Points on a hilly landscape, in no order, each with its height.
A ball rolls from a point to the lowest of its 2 nearest points, and stops where none of them is lower. Distance is the straight distance between rows; heights are no part of it.
Bemi h=354: [-1.42  0.39  0.99 -0.36  1.35  2.29 -1.41 -3.42  0.90 -0.21 -7.13 -1.50
 -0.60  2.51  0.10  0.05 -1.62 -3.83  2.39  0.03  0.00  1.07  0.89  1.50
 -0.68 -0.17  2.34]
delup h=350: [ 0.43 -0.47  4.28  0.50 -2.22 -1.15  1.96 -1.79  0.21  1.78  3.89 -1.80
  2.72 -3.10 -0.07 -1.37  1.08  2.04  0.19 -0.95 -2.41  4.12  0.89 -1.90
 -2.51 -3.26  2.66]
lifat h=411: [ 0.14 -0.07 -0.43  1.18 -2.32 -4.53  0.58  0.90 -0.18 -1.53  3.75  3.33
  3.01  0.22 -1.40 -0.13  1.85 -3.77 -0.71  2.24 -1.69  1.82 -2.38  1.81
 -2.32  2.32 -3.90]
ges h=427: [ 0.42  2.50 -3.59 -2.15 -2.14  1.35  2.01 -1.36  3.72  0.76 -2.45  1.90
  0.42  1.57  0.41  0.63 -3.56 -0.54 -1.78 -1.75  3.01 -2.19 -1.68  3.03
 -0.10 -4.85  0.89]
zolid h=585: [ 0.19 -0.96 -0.33  0.73 -1.95 -0.84 -0.46  0.13 -0.72  0.30  0.04 -0.75
  1.18  0.18  1.69  4.56 -1.40 -3.05  1.63 -0.65  1.90  1.23 -0.19 -2.43
 -2.82  5.94 -0.13]
Kufe h=440: [ 1.20  1.67  1.98  0.92  4.31  0.84 -4.87  0.74  0.72  2.70  0.23 -2.30
  0.03  2.83 -5.01  1.88 -0.67  1.09  1.82 -0.26 -2.37 -0.81 -4.69 -5.26
  2.96 -3.09  0.04]
Peg h=540: [-3.33 -2.12  0.90  3.90  0.37  0.87 -2.43  2.21 -0.61  3.51  0.70  1.56
  3.04  1.80 -1.52 -0.52  8.63 -1.94  1.65 -0.13 -2.61  1.90  1.20 -1.13
 -1.81  1.05  0.99]
deve h=682: [ 0.95 -1.48 -2.97 -1.62 -2.72 -3.71  2.98 -0.88 -2.20  1.68 -6.68  1.28
 -1.62  0.70 -0.59 -0.85 -0.01 -1.63  1.64 -2.58  2.21 -1.85 -0.32  1.96
 -0.73 -0.72  2.37]
sivuk h=462: [ 2.14  0.54  2.19 -1.80  3.13  1.26 -0.91  0.95  2.20  4.75  0.43 -2.72
  0.57 -1.07 -3.10  1.16 -2.93  2.39  0.29  0.75 -1.07 -1.77 -3.86 -2.63
 -0.67 -4.63  0.36]
suku h=326: [ 0.51  0.92 -0.14  2.72 -1.38 -3.16  2.36  1.45 -1.41  2.39 -0.39  1.92
 -2.20 -2.12 -4.56 -0.21  1.61 -1.59 -2.05  2.93 -0.47 -0.73  0.71  0.59
 -3.25 -2.75  1.81]
gar h=508: [ 1.03  0.72 -3.14 -1.25  1.79  1.43  2.52 -4.35  4.52 -0.25 -3.72 -3.15
 -1.99  1.49 -0.05 -2.70 -4.79  2.78  2.16  2.04 -0.11  0.01  1.51 -1.61
 -1.00 -0.18  2.56]
kesin h=201: [ 5.17  0.53  1.28 -2.39 -1.71 -1.51  0.06 -4.88 -4.46 -0.15  0.39 -2.43
 -0.03 -0.78 -1.24 -0.50 -0.08  3.37  0.01  2.93  0.06  2.60 -0.20  3.83
 -4.33  0.82 -2.18]
Lisav h=164: [-2.68  0.57 -1.99 -3.99  4.41  1.00  1.17  1.06 -3.14 -1.41 -1.84 -2.36
 -3.08 -1.44 -1.44  0.19 -2.25 -0.73  1.02  2.73  1.47 -3.18 -2.89  1.85
 -1.09  1.81 -2.45]
Lam h=489: [ 0.95  1.25 -3.08  1.67 -0.02 -2.08  2.43 -4.46 -3.17 -0.70 -1.57 -3.67
  1.06 -0.93 -1.06  2.57  0.16  3.24  0.52  1.92  1.28  1.21  0.96 -0.52
 -6.48  1.32  0.97]
Rego h=661: [-4.18 -3.15 -0.38  1.35 -1.85  0.16 -0.48  2.47 -0.14 -3.74 -4.64  3.75
 -3.16  0.26 -2.31  2.40 -1.53 -2.06  1.77 -0.13  1.68 -2.09  3.56 -0.62
  2.70  0.14  0.29]
vozun h=315: [ 2.79 -0.13 -1.94  2.02  0.80  0.05 -2.39  1.70  0.77  2.89  4.49 -1.36
  1.91  0.44 -0.93 -0.68  3.91  1.71 -0.32  1.50 -2.17 -0.09 -3.31 -2.75
  2.54 -0.03 -0.96]
zupa h=114: [-0.80  2.09  1.75  2.17 -1.10  2.68 -1.38  2.12 -3.21  0.09  1.87  4.63
  3.54 -1.79  2.84 -2.56  0.01 -2.48 -3.83 -1.46  0.12 -0.30  2.64 -0.33
 -3.62 -0.49 -2.23]
Gop h=389: [ 2.96 -0.58  1.53  1.29  0.93 -5.48 -2.19 -3.61 -1.86 -2.06 -0.58 -1.86
  0.74 -2.96  3.25  0.93 -0.25  0.18  1.96  4.70  1.79  2.96 -0.99  1.79
  1.83  3.40 -0.59]
dovib h=160: [-2.64 -2.74 -2.64 -0.45 -3.35  0.96 -1.39  1.19 -2.20 -4.13 -1.27  2.04
  3.30  1.25 -3.28 -0.49  1.80 -6.58  1.23 -3.68  1.13 -1.22 -0.63 -2.43
 -2.15  1.36  0.05]
Ritup h=449: [ 1.84  1.36 -1.93  3.38 -0.51 -0.52  0.56 -1.83  0.89  3.58 -0.84 -3.55
 -0.20  2.46 -1.70  2.53  2.23  2.58 -0.05  1.17  1.95  0.64 -0.06 -0.89
 -2.38  2.61  2.11]
lemam h=348: [ 2.90  3.74  2.16  1.39  0.85  1.39 -2.48 -2.35  1.24 -0.27  0.16 -0.03
  1.84  0.82  2.62 -0.30 -0.27  1.86 -4.01  2.25 -0.34  1.74 -1.07  4.30
  2.83 -3.59 -0.81]
vovul h=132: [-0.14 -4.67  4.30 -0.09  0.80  0.26 -0.55 -0.29  0.06 -1.70 -3.51 -2.95
  1.05 -4.67 -1.76 -2.75  0.01 -2.61  3.01  1.88 -0.86  0.78 -0.40 -1.36
 -0.56 -2.44  1.53]
dov h=386: [-2.77 -0.71 -0.69  0.82 -4.19  0.37  3.33  3.42  3.66  1.51  0.40  3.21
 -1.25  1.59  0.29  1.93 -1.11  1.98 -0.02 -2.57  3.49 -0.31 -2.07  1.59
  3.60 -0.34 -0.62]
napuv h=152: [ 0.32  2.78  4.06 -0.30  0.52 -1.11  0.47 -2.84  0.01 -0.70  2.03 -3.50
 -1.36  1.68  0.68  0.82 -1.28  1.01 -0.88 -0.66 -2.77  2.72 -0.07  2.49
  1.75  2.17 -1.85]
Mib h=381: [-0.45  1.23  1.59 -2.53  3.38  0.67 -1.41  0.73 -0.44 -2.39 -1.18  1.96
 -2.97  0.21 -0.23 -1.52 -1.24 -4.63 -1.89  1.51 -1.50 -1.41  0.24  2.02
  1.08  0.19  0.77]
rivo h=276: [ 4.38  0.51 -0.28 -1.09 -0.80 -3.55 -1.22 -3.42 -2.81  0.95 -4.30 -2.46
  3.48 -1.10  0.46  2.46  0.38  1.18  0.30  2.15  2.17  0.96 -3.54  3.64
 -2.69 -0.92 -1.27]
Tefe h=102: [-3.06 -2.04  2.22 -2.51  0.08  3.21  0.59 -0.04 -2.91 -3.62 -2.45 -0.42
  3.32  0.60 -0.42 -1.66 -0.38 -3.90  1.03 -5.75  0.61 -0.71 -1.16 -0.94
 -2.16  0.58 -0.68]
Seze h=542: [-3.57 -2.99  0.77  5.84 -1.19  1.14  1.10 -0.42 -1.47 -0.92 -3.18  1.44
 -0.70  2.14 -3.41  3.46  2.61 -1.55  3.01  0.12 -0.15  0.83  2.46 -1.90
 -2.44  1.39  0.24]
ripud h=104: [ 1.58 -5.09 -0.45 -2.34  0.73 -0.42 -1.63  1.31  3.51 -3.47 -2.31 -0.26
  1.55 -1.47 -0.06 -3.49  0.74 -1.40  2.17 -1.56  0.37 -1.14 -2.44 -2.69
  4.81 -0.82  2.73]
fogev h=288: [-1.30  0.01 -2.41  0.22 -1.56  2.18  1.88 -1.66 -1.02 -3.73 -1.46 -0.27
 -2.16 -0.15  0.80 -2.55 -1.84 -0.08 -1.07 -0.29  2.66 -4.19  5.34  4.38
 -1.09 -0.20 -4.31]
Lav h=300: [-1.54  1.37 -1.90  2.90 -3.03  0.85  3.33  0.20 -0.30  3.56  2.97  3.32
  1.27  2.96  1.29 -0.84  4.20  3.69 -0.89 -3.02 -2.60  2.15  0.40 -0.41
 -0.55  2.26 -0.27]
rof h=475: [ 2.95 -0.28 -0.62 -3.70  2.94  1.43  0.89 -3.35  4.32  0.88 -0.23 -4.49
 -1.91  3.22 -0.35 -2.31 -3.22  3.82  2.63 -1.81 -2.17 -1.66  0.34 -2.89
  1.70  0.51  0.14]
tetel h=372: [ 2.05 -0.11 -0.37  2.06 -2.58 -2.76 -3.21  1.33  2.40  0.80 -0.45  1.27
  1.99 -0.58 -1.02  0.47  2.04 -4.65 -0.90  3.79  0.39  1.50 -1.51  2.91
  0.83  0.15 -0.60]
fidi h=442: [ 1.12  0.09 -0.29 -1.58  1.90 -0.32 -2.57 -2.65  3.21 -0.39  0.94 -4.15
 -2.41  3.32 -1.83 -2.37 -1.93  0.13  4.33 -2.36 -1.12 -0.87 -3.11 -3.12
  6.08  0.05 -0.81]
Ruzog h=380: [-1.11  3.34  0.46 -2.94  1.52  0.27 -0.98 -3.18  1.05  3.39 -4.88 -1.25
 -1.85  4.08 -1.98 -2.39 -4.88 -1.34  2.15  0.59  1.82  1.19 -3.35  1.92
  1.31 -0.49  2.67]
godu h=248: [-2.02 -1.80 -3.75 -1.94  2.13  0.81  2.71  0.38  0.07 -2.87 -2.50  2.54
 -3.29  1.57 -1.39 -0.75 -1.85  0.14  3.68  0.20  3.66 -6.90  3.04  2.71
  0.08  0.02 -5.25]
leber h=208: [ 1.12 -1.11 -0.04 -0.43 -5.16 -2.77  2.85 -1.22 -0.87  2.71  2.97  0.41
  2.81  2.86  1.23  0.46  4.59  3.45  0.32 -2.59 -2.83  3.98  0.52  2.16
 -2.19  2.62 -2.65]
tipin h=422: [-0.75  1.82 -2.46  0.38 -5.12  2.35  2.70 -0.71  3.72  2.11  1.56  3.44
 -0.58  1.91  3.40  1.26 -2.14  2.39 -1.65 -2.21  2.83 -0.13  1.28  3.08
  1.18 -3.26  0.48]
fusi h=292: [ 1.71  1.04  1.87 -1.26 -1.53 -1.92  1.99 -1.10 -2.51 -0.45  3.83  1.31
 -0.72 -1.69  0.91 -1.01  2.00  4.24 -2.59 -0.80 -2.05  3.43  0.69  1.52
  0.30 -2.66  2.81]
Gili h=458: [-0.25  1.29 -0.81  0.16 -1.22 -3.17  3.19 -2.32 -2.30 -0.81 -0.87 -3.37
 -2.66 -3.26  0.48  1.71 -3.58  0.97  1.02  1.73  0.61  1.97  3.48 -2.08
 -4.88  3.42  2.27]
sede h=170: [ 0.23 -4.15  2.10 -0.73 -0.51  0.40 -1.13  3.79  1.80 -1.32 -1.64 -1.78
  2.95 -3.62  0.23 -0.21  2.48 -1.64  0.14 -2.09 -1.69  0.78 -0.61 -3.36
  1.06 -1.45  2.45]
Luda h=325: [-3.45  0.25 -2.21  1.01  0.74  2.73  1.68 -2.60 -0.52 -0.99 -2.89 -1.00
 -2.74 -0.17  0.00  1.02 -2.02 -2.90  2.25  0.84  1.62 -2.18  1.95  2.19
 -2.20 -1.30 -0.45]
vipaf h=41: [ 2.21 -3.32  3.47 -1.17  1.68  1.83  2.11 -2.64 -0.97 -2.09 -0.88 -1.05
  2.34 -4.18  1.15 -2.60 -3.11  1.81  1.66 -0.10 -0.90 -0.65 -0.44 -2.29
 -2.90 -3.12 -0.44]
veva h=154: [ 1.23  0.85  0.07  3.07  0.99  0.85 -2.15  2.85  1.28  0.36 -1.75  4.45
 -0.55  0.16  1.97 -0.73  0.81 -0.61 -3.85  0.67  1.91 -1.40  2.70 -0.97
  1.31 -1.45  3.40]
zivub h=308: [ 0.45  3.67  0.85 -0.72  0.53  2.54 -0.27  0.71  1.63 -0.62  1.60  1.80
 -1.01 -2.32  2.68  0.62 -2.10  5.02 -4.89  2.00  2.20  0.36  2.23  3.38
  0.92 -5.52  1.10]
sok h=607: [-0.35  1.35  0.93 -0.14 -1.81  2.01  0.31  0.46 -0.16  2.40  0.46  1.62
 -1.49  0.08  0.22  2.34 -5.89 -4.72  0.11 -0.22  1.92 -1.11  2.13 -1.96
 -4.93  2.93  0.37]
dasu h=643: [-1.65 -0.99 -1.01 -2.65  1.86  4.21 -0.81  0.81  5.93 -2.07  1.29 -1.58
 -1.24 -0.53  2.53  0.36 -2.44 -0.96  1.91  0.74  1.93 -3.09  3.56  0.28
  1.07  0.45 -0.71]
mabo h=228: [ 0.15  1.49  2.93 -1.15 -0.09 -0.14  2.76  0.31 -0.23 -0.85  2.67  0.05
 -2.53  0.38  1.18 -1.22 -0.16  3.97 -3.51 -0.86  0.46  0.78 -1.16  2.90
  3.12  1.04 -0.54]
nolab h=419: [-2.12  0.79  4.23 -1.26  0.98  1.44 -4.74 -0.30  0.91  1.29 -0.45 -1.10
 -0.96  2.91 -6.22  0.25 -0.26 -1.11  1.46  0.34 -1.35  1.36 -2.96 -1.82
  4.19 -1.99  2.93]
Kun h=569: [ 3.63 -0.53  3.11  1.17  0.63  1.13 -4.12 -0.54 -1.90  5.88  2.21 -2.02
  0.35 -0.01 -0.69 -3.89  4.40 -1.05  0.24  1.45  1.79 -0.92 -0.46  0.09
 -0.54 -0.23  2.37]
digis h=412: [ 0.39  0.98 -1.03  2.08  1.59  2.78  2.07 -0.39  2.27  1.45 -1.41  0.44
 -1.79  3.33 -1.04  1.42 -1.77  2.65 -1.07 -0.77  1.80 -1.36  0.50 -2.56
 -1.12  1.76  2.22]
Zusu h=38: [ 1.25  1.48  3.53  0.89  2.39 -1.83 -2.83 -1.95 -0.52 -1.96  3.12 -7.25
  1.14  0.01 -0.01 -0.72  2.21  1.83  0.09 -0.08 -1.64  2.19  0.44 -1.27
  1.33  3.22 -2.63]
riv h=311: [ 0.47 -0.56 -3.18  0.60 -2.43  1.22  3.21  0.10  3.34 -2.55  0.36 -2.52
  0.44  0.38 -1.41  0.22 -0.32  0.51 -1.48 -0.01 -1.25 -0.15 -0.81  0.52
 -0.20  0.98 -2.50]
solok h=245: [ 3.06 -0.34  0.12 -0.73  1.39  0.55 -2.20 -1.03 -0.07  1.00  5.02 -2.26
  1.47 -1.60  2.18  1.79 -0.03  2.06  0.87  0.49 -4.24  0.93 -1.39 -2.38
  1.88 -2.35 -1.20]
purik h=258: [-0.24  4.17 -1.04 -1.65  0.02 -0.27 -1.47  0.03  1.79 -1.67  1.35 -3.65
 -0.70 -3.97  2.65 -0.12 -1.52  1.80 -4.13  1.45  3.33  1.58  0.09  1.48
  2.45 -1.85  3.88]
liro h=184: [ 0.16  0.66 -0.26  0.72 -2.86  2.05 -0.80  3.65 -3.43  1.66  5.03  4.75
  0.55 -2.94  4.52 -2.77 -0.23  1.62 -2.82 -0.44  3.02 -1.15  2.81 -0.36
 -0.81  1.30 -2.20]
tumim h=405: [-1.08  1.08 -1.01 -3.39 -2.26  0.78  1.05 -1.18  3.16  2.23 -3.33 -2.21
  0.04  3.14 -3.28  0.24 -2.05 -2.37  0.90 -2.79  1.38 -0.69 -4.77  3.83
  1.64 -2.79 -0.36]
vab h=70: [ 2.72  0.61  0.29 -1.71 -3.13 -0.48 -0.50 -4.38 -3.61  2.41  4.26 -2.38
  1.61  2.55  0.26  3.18  1.52  4.06  1.13 -1.54 -0.89  4.38  1.04  2.19
 -5.06  1.63 -2.16]
Guf h=150: [ 2.12 -1.71  3.30 -1.73  3.35 -1.10  0.12 -2.52 -0.75 -1.58 -0.24 -2.17
  2.56 -2.69  2.13  1.12 -2.70  0.96  2.33 -1.39 -2.80  1.71 -3.05 -2.69
  1.40 -1.91  0.29]
bifur h=364: [-0.56  1.02 -2.04  1.85  0.68  1.60  1.61  0.65 -1.11  1.47  2.48  3.08
  0.66  1.47  3.50  3.16  1.40  1.97 -1.52 -2.66 -0.72  0.06  0.01 -2.44
 -0.18  0.12  1.73]
Sekig h=76: [-1.84  1.91 -3.81 -4.68  4.33 -0.54  2.52  1.49 -2.85 -1.70 -1.56 -1.62
 -1.80 -2.42  1.13 -0.40 -4.92  3.32  0.32  0.38  3.20 -2.61 -0.09 -2.75
 -2.31  1.53  0.31]
bezim h=524: [-2.21 -3.68  0.41  4.10 -0.93  2.28  0.19  1.60  2.04  0.31 -1.27  1.59
  1.33  3.24 -4.22  0.65  4.72 -0.29  2.09 -0.01 -3.59  1.68 -0.21 -3.14
  0.40  0.23  1.12]
pimok h=329: [ 3.26  0.91  1.25  0.82 -1.36 -3.66 -2.35 -1.71 -0.40 -1.16 -2.31  0.25
  2.12 -2.43  2.41  3.29 -0.67 -2.67 -1.24  4.37  0.94  1.72 -1.55  4.53
 -0.44 -0.68 -2.44]
sipon h=205: [-0.34  2.93 -2.29 -0.89  1.73 -0.98 -1.49  1.78  2.00 -2.96 -2.48  2.10
 -0.96 -2.00  2.15 -2.08 -1.95  0.40 -3.68  0.34  4.91 -2.12  1.16  0.68
  3.17 -2.20  3.74]
Basi h=671: [-2.67 -1.38 -1.55 -0.86 -0.91 -2.43  2.16 -0.18 -0.32 -4.06 -6.32  0.75
 -3.14  0.42 -0.17 -1.42 -1.92 -1.45  1.72 -1.32  0.82  0.16  1.51  0.59
  2.23  1.93  1.35]
pamo h=158: [-1.06  3.65  0.45  0.57  0.02 -0.58 -1.94  4.12  1.51  2.73  1.88  3.45
  2.08 -0.80  0.93 -0.37  2.48  0.19 -3.40  1.92 -6.18  2.69 -1.96  1.20
  2.31  0.31 -2.21]
Fef h=400: [-1.06  2.15  1.05 -2.80  3.50  0.04 -3.00  1.11  1.11 -0.34 -2.32 -2.52
 -3.10  1.48 -3.26 -2.32  0.55 -1.52 -1.84  1.51  0.23 -0.25 -2.40  2.12
  3.99  0.33  2.44]
rapov h=254: [-1.32 -1.09 -0.62  2.09 -3.11  1.03  1.51 -0.64  2.66 -0.17  1.22 -5.53
  1.40  0.79 -1.35  0.28  4.47 -0.66  0.25  0.26 -3.56  1.85  1.37  1.89
 -1.44  1.05 -2.81]
dofu h=502: [-0.67 -1.13  1.07  2.36  0.88  0.43  0.78  1.36  2.84 -0.48  2.33  4.62
  0.11  2.53 -4.74 -0.20  0.38 -0.39  0.30  0.77 -4.36  1.70 -3.65 -2.93
  3.37 -1.69  1.42]
Tanuv h=653: [-4.29 -2.49  1.54  0.92 -1.18  4.18 -1.92  2.82  3.87 -3.36 -2.31 -0.45
 -0.96 -1.81 -1.40  1.13 -1.72 -1.43  1.01  1.56  2.13 -0.67  2.98 -1.44
  1.36 -0.08  0.83]
deri h=289: [-1.12  0.22  0.52  3.71 -1.19 -2.64  2.66  1.41 -4.80 -0.52 -2.64  0.82
  0.21 -0.50 -2.67 -0.35  1.91 -0.26 -2.56 -2.20  1.35 -1.10  3.12  0.44
 -3.15  0.00 -0.79]
Semak h=622: [-2.27 -1.04  0.21 -0.17  0.65  2.27  0.38 -0.76 -2.37  3.23  1.77  2.21
 -3.42 -0.39  2.34  1.60 -1.28 -4.03  2.32 -2.02  0.72 -2.53  3.68 -1.77
 -2.91 -0.40  3.25]
gake h=331: [ 2.32  1.37 -3.30 -0.57  2.52 -4.82 -1.93 -3.18 -1.53 -0.80 -1.14 -4.54
  0.15  0.23  2.38  3.28 -0.93  1.38  3.21  1.34  0.10  2.08 -2.96 -1.63
  2.74  3.86  0.90]
Digug h=356: [ 1.65 -0.39  0.39 -1.19  2.68 -0.37  1.63 -0.49 -1.07  1.14  0.13  1.62
 -2.42 -0.76 -2.16 -1.76  0.43 -0.63 -0.70  1.85 -1.90 -2.33 -1.97  1.54
 -0.56 -3.65  1.54]
Fote h=390: [ 1.23  4.43  0.67  3.00  1.10 -0.68 -3.75 -3.17  0.70  2.87  3.57  0.44
  3.72  3.30  1.72  0.28  3.16  1.32 -1.79  1.42 -3.94  3.68  0.17  1.93
  0.20 -2.36 -1.43]
Povol h=175: [ 0.12 -1.53 -0.36  0.36 -2.55 -2.55 -2.84 -0.62  1.66 -1.62  4.11 -7.30
  3.84 -1.92  0.88  0.68  4.40 -0.30  0.45  0.70 -1.69  3.08  1.32  0.74
 -1.30  2.19 -2.89]
ladi h=406: [ 0.87  1.29  3.43 -1.49 -1.17 -3.33  3.08 -0.19 -0.12  0.90  4.00 -1.86
 -2.01 -2.79 -0.83  0.54 -2.56  0.30 -1.03  0.29 -2.39  3.16  1.07 -2.32
 -2.50  2.45  2.93]
tizuz h=633: [-3.47  0.02 -0.40 -3.95  4.19  2.33 -0.24  1.02  1.56  0.85  1.95  0.95
 -3.45 -0.17  1.66  1.88 -1.59 -1.55  2.18 -0.95  1.50 -3.29  2.41 -1.00
  0.05 -0.86  3.28]
Muru h=345: [-3.11 -2.75 -1.65 -0.88 -2.12 -0.05  3.88  2.59  0.60 -0.09  2.47  3.23
 -1.58 -1.76  2.11  1.16 -1.07  1.64  1.29 -4.10  1.71 -2.84  2.41 -0.46
  1.20 -2.80 -1.12]
lufo h=253: [-0.12  1.92 -3.07 -2.33  3.77 -0.30 -1.71 -0.87 -0.25  0.81 -3.30 -4.19
  0.16  0.53  1.27  1.32 -3.61  1.28  2.19  0.05  2.47  0.87 -3.34 -2.63
  1.10  2.51  2.91]
Tobeg h=179: [ 1.48  2.79 -0.82 -3.04  2.12  0.22 -0.18 -1.35 -2.68  1.26 -2.11 -3.21
 -0.49 -1.76  3.08  0.36 -3.26  5.12 -0.91  0.55  4.20  0.55 -0.11 -1.79
 -2.09  2.36  3.56]
gitot h=39: [-1.46  0.22  4.01  0.34 -0.56  3.99  0.91  0.76 -2.67 -4.00 -0.16  0.54
  3.43  0.50  1.64 -2.59 -0.82 -1.43 -2.61 -3.60  1.87 -0.24  0.17  0.97
 -2.40  2.26 -4.29]
biz h=562: [-1.35 -1.92  2.55  2.79  0.22 -1.09 -0.13  0.56  0.60 -1.56 -2.67 -2.08
  1.82 -0.13  0.18  5.79  1.29 -0.82  1.33  0.07 -1.64  3.27  1.06 -1.54
 -1.60  3.50 -0.46]
sar h=555: [ 1.40 -0.96 -0.12  2.38 -1.52  0.32 -3.44  0.08 -1.62  5.51  2.70  1.29
  2.67 -0.74  1.78 -1.86  7.32 -0.70  0.19  2.34 -0.88  1.06  1.21  1.00
 -2.20 -2.13  1.63]
Fik h=371: [ 2.71 -1.74 -1.30  0.95 -0.32 -2.27 -2.31 -1.14  1.04  0.47  4.96 -1.42
  0.88  2.50  0.33 -2.83  6.41 -1.39  1.66  0.11 -5.20  0.99 -0.95  0.28
  3.93  1.26 -2.44]
Fop h=299: [-1.13 -3.06 -4.59  2.32 -0.74  1.10  0.41  3.53 -3.05  0.91  2.15  3.70
  0.07 -1.39  1.72 -0.19  0.57  1.95 -0.13 -3.16  1.60 -5.28  5.76 -1.85
  0.14 -1.22 -3.23]
kunop h=79: [ 0.34  3.36 -0.36  1.97 -1.13  0.20 -1.76  3.71  0.76  3.18  0.03  5.85
  1.44 -0.20  4.52 -0.13  3.03  2.01 -4.76  0.68 -1.43  2.25  0.25  1.76
  2.99 -0.86  0.96]
Tufi h=250: [-0.82 -2.10 -1.33  0.89 -1.96  4.04 -0.76  2.35 -0.34  2.53  3.47  4.40
 -1.36 -0.42  5.27 -1.13  0.69  2.90  1.01 -1.08  4.57 -4.63  6.07 -0.02
 -0.14  0.44 -2.26]
Fole h=477: [-1.18 -0.27  2.83 -0.96 -0.16 -0.57  2.42  4.01  2.86 -2.72  2.33  5.21
 -1.86  0.38 -3.18 -1.44 -3.06 -0.50 -2.17  0.67 -2.21  0.45 -2.10 -0.78
  2.97  0.41 -0.71]
Pusog h=218: [-1.25  0.81 -0.78 -0.06  1.07  1.02 -0.14  7.01 -1.47  1.16  1.12  2.73
 -0.56 -1.32 -0.42  1.07  2.87  0.82 -4.27  2.01 -1.53 -1.65 -2.29  1.31
  0.48  0.98 -3.14]
dek h=255: [-0.03  0.43 -1.30  1.68  0.98 -1.67  0.26  4.19 -6.60 -1.28 -0.89  3.49
 -0.81 -1.22 -1.17  0.12  2.39 -1.02 -4.38 -0.06  1.38 -3.77  0.36  2.33
 -0.70  0.13 -3.94]
Kov h=410: [ 2.23 -1.72  0.52 -0.49  0.39 -1.04 -0.77 -1.95  2.73  0.51  3.20 -0.04
 -2.98  3.28 -1.35 -2.99  1.11 -2.92  2.37 -0.32 -3.93 -0.25 -1.61  0.14
  5.67  0.58 -0.24]
ridek h=180: [ 1.86 -3.55 -2.14 -0.76 -0.22 -2.85 -0.85 -0.47 -0.31 -4.05 -2.52  2.44
  2.81 -0.98 -0.47 -1.66  0.11 -4.92  2.06 -1.49  0.21 -0.52 -2.08 -3.49
  0.28  0.75  2.80]
nodir h=214: [-2.93 -2.24 -1.47 -3.44  4.86  0.55  2.41  2.40 -2.03 -5.14 -0.71  2.01
 -1.91 -1.04 -0.27  1.05 -0.88  0.64  1.39 -0.42  1.15 -5.73 -0.51  1.24
  0.74 -0.34 -5.18]
ribe h=448: [ 0.80 -1.49  1.50  2.09 -1.90 -2.72  2.68  2.85 -2.14 -1.65  1.86  7.11
 -0.62 -0.18 -2.14 -1.75 -1.33 -3.17 -0.96  0.58 -2.47 -0.10 -0.32 -1.04
 -1.10  1.47 -2.46]

Call two points neighbours if one is among the 2 nearest of the other. Go from one point of each pair to the other, from neighbour to neighbour, staying as low as possible. Name the highest point that can't be avoided.
Zusu and gitot: ges
Sekig and vab: Gop
gitot and vipaf: ridek
Sekig and Zusu: digis
ripud and vipaf: sede

Where does a ball stop that starts at each point below?
Gili: Zusu
tumim: Sekig
Rego: bezim
fidi: vipaf
dofu: vab
Lam: vab
tipin: gitot
Kufe: kunop
sivuk: kunop
